Each scene shows the same named points in several views. A view is turned or mirrored, shifted and resized as a whole, has a little noise and may leave points out.

Scene 1
View 1
j652: [  3  -4 -10 -17 -10  16   1  19  -8  12  10   4   7  16 -10   9 -25   8
  -5  24  -3   5  13]
j690: [ -3  13  -1 -12   8   1 -20 -14 -11   0  -4   9  -2  10  10   9  -8   2
  15   1 -11 -19   2]
j726: [ -4  -9   1   9   3   3 -30 -10  -8 -10  -6   3   4   5   1   2   8  11
  11   1 -18  -4   9]
j939: [  9  -9   3   0 -25  21 -23  -6 -12  -3  22  -9  12   4 -12  -6   0  -8
  -1   5  -7   9  21]
j827: [ -7  14  -2 -10   0   2 -20   2  -7  -3  -6   4  -1   6   6  16 -14   9
   9   7  -9 -15   6]
j730: [-29 -16 -17  15  52 -27 -17  21   7  -7 -52  30  -9  18  13  26  -8  62
  17  21 -27 -16  -6]
j223: [ -2   3  -3 -10  -5   8 -16   4  -9   2   3   1   3   9   0  10 -13   5
   5  10  -8  -6  10]
j477: [  3   5   6  -4 -20  14 -31 -10 -12  -8  13  -8   6  -1  -4   2   0  -8
   5   1  -8  -4  15]
j423: [ -7  -7  -6   0  14  -2 -16   4  -5  -1 -12  12   1  14   3  10  -6  20
  10  12 -16  -6   6]
j537: [-15  -3  -5   9   4  -4 -31  14  -2 -13 -17   3   0   1   3  15  -5  27
   9  10 -14  -7   8]
j981: [  4   7  -3 -18  -1   9  -9  -5 -11   8   6   6   3  15   0   7 -13  -2
   7   9  -7  -9   7]
j117: [  1 -10  -6  -5 -22  20 -13  23  -8   1  14  -6  11   6 -15   5 -16   9
  -9  20  -4  13  21]
j587: [  5   4  -1 -14 -17  17 -14   4 -12   4  16  -4   8   7  -7   5 -14  -5
   0  11  -4   0  15]
j556: [ -7  -4  -8  -4  14  -2 -12   3  -3   2 -12  13   0  14   5  11 -10  18
  10  11 -15  -9   4]
j369: [  4 -13   5   6  -8  14 -27 -20 -12  -7  10  -1   9   6  -5  -8  11  -4
   8  -1 -15   3  14]
View 2
j652: [ 14  21   6   3   7  14   0  -8  12  -7   1  -8 -10   6   0   3   9  10
   0  -1  15   6  16]
j587: [10 15  8 10  9 11 -4 -4  8 -4 -3  7 -7  8  0  7  1  8  9 -2  9  4  7]
j827: [  0   6  19   7   7  13  -1   1   5 -12   1  -4  -2  17  13   0  10   9
  18   2   2   0   2]
j477: [ 2 10 13 18  4  6 -1  4  5 -2 -7 14 -4 11  0  7 -6  5 18 -3  3  1  0]
j556: [  0   5  20   4  -1  13  11   6   6 -10  -3 -14  -2  12  13  -9  15   8
  11   2   6  -1   7]
j223: [ 5 10 14  7  6 12  1  0  7 -8 -2 -2 -5 12  7  1  7  9 11  0  6  1  6]
j939: [ 7 17  7 18  0  5  1  3  7  2 -9 16 -6  5 -9  9 -9  4  9 -5  9  2  3]
j690: [ 2 -6 22  7  8 12  4  4  0 -9 -4  2 -2 14 18 -5 10  8 17  3  1  0  1]
j730: [-15   9  31  -5 -17  20  26  17  10 -21   4 -53   7  22  23 -28  34  11
  14   5   1  -9   7]
j726: [-6 11 18 15 -9  6 10 12  7 -4 -8 -1  0 11  1 -2  0  4 16 -3  3 -3  0]
j117: [ 9 30  4 11  2 11 -1 -4 14 -6 -1 -4 -7  8 -9  9  0  9  5 -5 12  4 11]
j537: [-10  18  20   9  -7  11   7   9   9 -14   0 -18   1  19   7  -4  10   9
  20  -1  -1  -4   0]
j423: [ -1   7  20   5  -4  13  12   7   6 -10  -3 -15  -1  13  10  -9  13   7
  11   1   5  -2   6]
j981: [10  3 14  7  9 12  1 -2  4 -7 -4  3 -5  8  9 -1  8  8  9  2  8  4  7]
View 3
j117: [  3  -9 -23   7   9  19   0  26 -31 -26 -11   9   7  32  -1 -24 -10  -4
   3  42   1 -22  -4]
j981: [  3  10  14  29 -19  21  -1  15 -33  -6   2   0  -8  25  -5 -11  28  -7
   0  34  -3 -20  -1]
j369: [ -2   9 -15  29  -4  11  20 -16 -48  -9  11   9 -23  11   5 -13   8 -32
 -13  46 -14 -16   7]
j423: [ -2  24   8  17 -21  26   6   3 -34 -12   4  28  -4  -4  -5 -12  24  -8
  23  35  13  -2 -10]
j477: [  1   6  -8  24  -8   9   5  -4 -38 -18  18  -8 -19  21  10 -18   6 -19
 -26  35  -5 -24  -2]
j939: [  1  -7 -26  23   6  11  13   2 -41 -16   3  -3 -13  32   6 -20  -5 -24
 -21  46 -15 -27   7]
j537: [ -4  26   0   5 -16  21   5  -3 -29 -29  19  29  -6 -13   7 -18   9  -1
  14  27  26   1 -22]
j730: [ -5  57  29  -2 -36  44   7  -2 -25 -20   7  76   8 -53 -12  -6  37  10
  74  28  48  32 -32]
j827: [  1  21  17  19 -25  19  -6   9 -28 -17  16   4  -9   7   5 -13  21   2
   0  26  14 -12 -15]
j223: [  0  13   4  18 -16  18   1   6 -33 -17  10   7  -7  12   3 -16  14  -8
  -2  31   6 -14  -8]
j556: [  0  24  15  18 -24  28   4   7 -31 -11   4  25  -4  -2  -6  -8  29  -3
  24  33  13  -1 -10]
j587: [  3  -3  -4  21  -5  16  -4  19 -32 -15   1  -7  -5  33   2 -18   9  -8
 -10  35  -4 -26  -2]
j652: [  4  -6  -3  15  -3  25  -7  38 -28 -15 -19   7  12  35 -10 -17  11   2
  15  38   1 -21  -2]
View 4
j477: [-28  -9  16 -12  -3   7 -12  21  11  11   8  -1 -13   1   0  -8   4  -2
 -29 -18  19 -10  20]
j369: [-19 -11  10  -3   8   6 -19  11  13  17  10   1 -20  -3  -2   0  12  -5
 -28 -22  25  -5  17]
j981: [-18  -8   0  -5  -3   5  -9   2   7   0  -1   3   4  -9  -8 -23  14   6
 -17   1  17  -4  16]
j223: [-24  -5  -1  -8  -2   7  -2  12   2   4  -2  -2  -8  -2  -4 -20   4  -2
 -18   2  18  -9  15]
j556: [-16   0 -17   6   5   5  -8   6  -6   4  -9  -6 -11 -11  -1 -24   7  -7
 -11   6  19 -12  15]
j423: [-16  -1 -16   6   8   4  -7   7  -5   6  -6  -8 -15 -11   0 -20   6  -8
 -10   3  22 -11  14]
j827: [-25   0  -3  -5  -4   6  -7  19  -2   0  -6  -9  -4  -6   0 -25   5  -3
 -17   1  14 -18  20]
j652: [-25 -10  -1 -15  -1   8  17  -2   3   4   0   6  -7   9  -8 -26  -3   1
 -18  14  20   4   6]
j587: [-29 -12  12 -17  -4   8   4  11   8   6   4   4  -7   6  -6 -18   1   2
 -25  -2  18  -4  15]
j537: [-23   4 -15   3   7   6  -4  22 -10   9  -7 -16 -25  -3   6 -17  -4 -17
 -13   1  21 -21  16]
j730: [ -8  19 -57  31  23   2  -8   6 -33   2 -27 -27 -28 -23   8 -31   5 -28
  11  25  23 -27   9]
j117: [-30 -12   8 -17   1  10  19   7   4  15   6   4 -18  17  -3 -15 -10  -6
 -25   5  24   3   7]
j939: [-26 -16  19 -15   1   9  -2  12  15  17  14   7 -17   9  -4  -2   2  -1
 -32 -17  25   1  14]
j726: [-19  -3  -3   5  10   5 -18  15   1  13   2  -7 -22  -9   2  -7   8 -11
 -19 -12  22 -14  18]
j690: [-20  -2  -3   0  -3   3 -20  15   2  -1  -5  -6  -1 -16  -3 -23  15   1
 -15  -5  14 -17  23]
View 5
j652: [ 22   9   3  -5   0 -12  10 -13  13  -2 -13 -11   4  12  -9  -7   5  13
  -7 -19   8  -1 -17]
j726: [ -5  32  -8  -2  -3  -1  -8   0  11   2  -4 -12   2   2   6  -4   1   0
   1  -5  11  -4  -5]
j690: [  2  30 -10 -16 -11  -3  -7   4  19  -4 -10 -16   3   2  -4   4  15   8
  -1  -4  13  -4 -11]
j939: [  6  14   0   1   6 -13   7   0   6   1 -15  -8  -9   0  16   0  -2  -1
 -15 -12  14  12 -13]
j587: [ 13  15  -3  -5  -2 -10   6  -3  14  -2 -18 -11  -1   5   3   0   6   9
 -11 -14  11   8 -16]
j223: [  9  23  -6  -5  -4  -5   1  -3  16  -1 -13 -13   3   6  -2  -2   8   8
  -4 -11  10   1 -13]
j981: [ 11  20  -3 -14  -6  -9   0  -3  15  -5 -12 -14   1   5  -5   2  12   8
  -6 -10  13  -1 -15]
j537: [  1  34 -14   7  -3   6  -5  -5  18   7  -9 -10  12   8  -3 -12   2  10
   9  -9   3  -5  -7]
j477: [  1  22  -7  -2  -1  -8   1   4  12   1 -18 -10  -5  -1  13   2   5   2
 -11  -8  14  11 -13]
j117: [ 17  10   0   7   7 -10  11 -11  11   4 -16  -6   1  10   3  -9  -2   9
  -9 -18   6   8 -15]
j423: [  3  29  -6  -6  -5  -1  -5  -7  14   1  -2 -13   9   9  -9  -7   4   7
   7  -9   9 -12  -7]
j369: [ -4  24  -3  -4   1  -8  -2   3   6   0  -5 -11  -8  -2  14   1  -2  -5
  -8  -6  15   4  -7]
j827: [  7  29 -11  -8  -9   0  -2   0  22   0 -15 -14   7   4  -5  -2  13  11
   0  -7  10  -2 -13]
j556: [  6  28  -7  -8  -8  -1  -5  -6  16  -2  -3 -15  10   9 -11  -6   7   9
   6  -9   8 -12  -8]
j730: [ -1  47 -13   0 -12  15 -17 -16  20   6  13 -15  29  18 -30 -22   3  14
  33  -6  -2 -35   2]
View 6
j423: [ 14  -2  16 -11   4 -12  -9   3  -6  -2  10   5 -14   8  -3  14  20 -18
  -1   1  14 -18  -6]
j587: [ 15  15  16  -1  -9  -9  14 -11  -1 -11 -20  20 -12   0   5   6  31  -1
  -2 -11   4   7  -5]
j652: [ 23   9  23 -18  -6  -1  12 -13   6  -4  -7  28 -14 -11   1  17  40 -11
  -8  -6   5   9  -6]
j537: [ 14  -4   1 -12  14 -18 -13   2 -14   1   6  -2 -23  13   7  13  25 -20
   6 -12   7 -13  -5]
j730: [ 22 -25   8 -40  29 -12 -43  19  -9  13  49  -8 -24  11 -10  28  19 -44
   2  11  22 -44  -3]
j690: [ 15  11  15  -3  -5 -15 -10   2  -1 -21  -5   3 -10  15  -4  -2  21  -3
   6   5  22 -20   2]
j726: [  3   0   9   8  -1 -19   0   3 -14  -2  -2  -2 -14  14   2  10   9  -9
   1  -9  10 -16 -10]
j939: [  4  11  16  16 -11 -13  26 -12  -9  -5 -26  13 -11   3   9   9  18   3
  -4 -20  -1  11 -15]
j556: [ 18   0  16 -14   2  -9 -10   2  -3  -5  10   7 -13   8  -6  13  23 -17
   0   4  17 -18  -3]
j827: [ 19  10   9 -11   0 -13 -10  -2  -3 -14  -6   7 -16  12   3   2  30  -8
   6  -2  13 -12   1]
j477: [  6  14   9  12 -10 -18  12  -8 -10 -13 -24   7 -11  11   9   1  19   4
   3 -16   6   0  -7]
j369: [ -2   6  16  21 -11 -18  17  -1 -14  -4 -13   3  -8   9   3   7   6   0
  -4 -14   8  -6 -16]
j117: [ 16   6  13  -8  -2  -5  19 -15  -4   2 -15  22 -19  -8  10  19  35 -10
  -6 -22  -5  16 -12]
j223: [ 17   9  14  -8  -3 -11   1  -6  -3 -10  -9  13 -14   5   2   6  30  -8
   0  -6   9  -4  -4]

In a view up to two points have been moved. Name them for each view, in the order of its rows, or write -.
view 1: -
view 2: j726
view 3: j223
view 4: j981
view 5: -
view 6: -
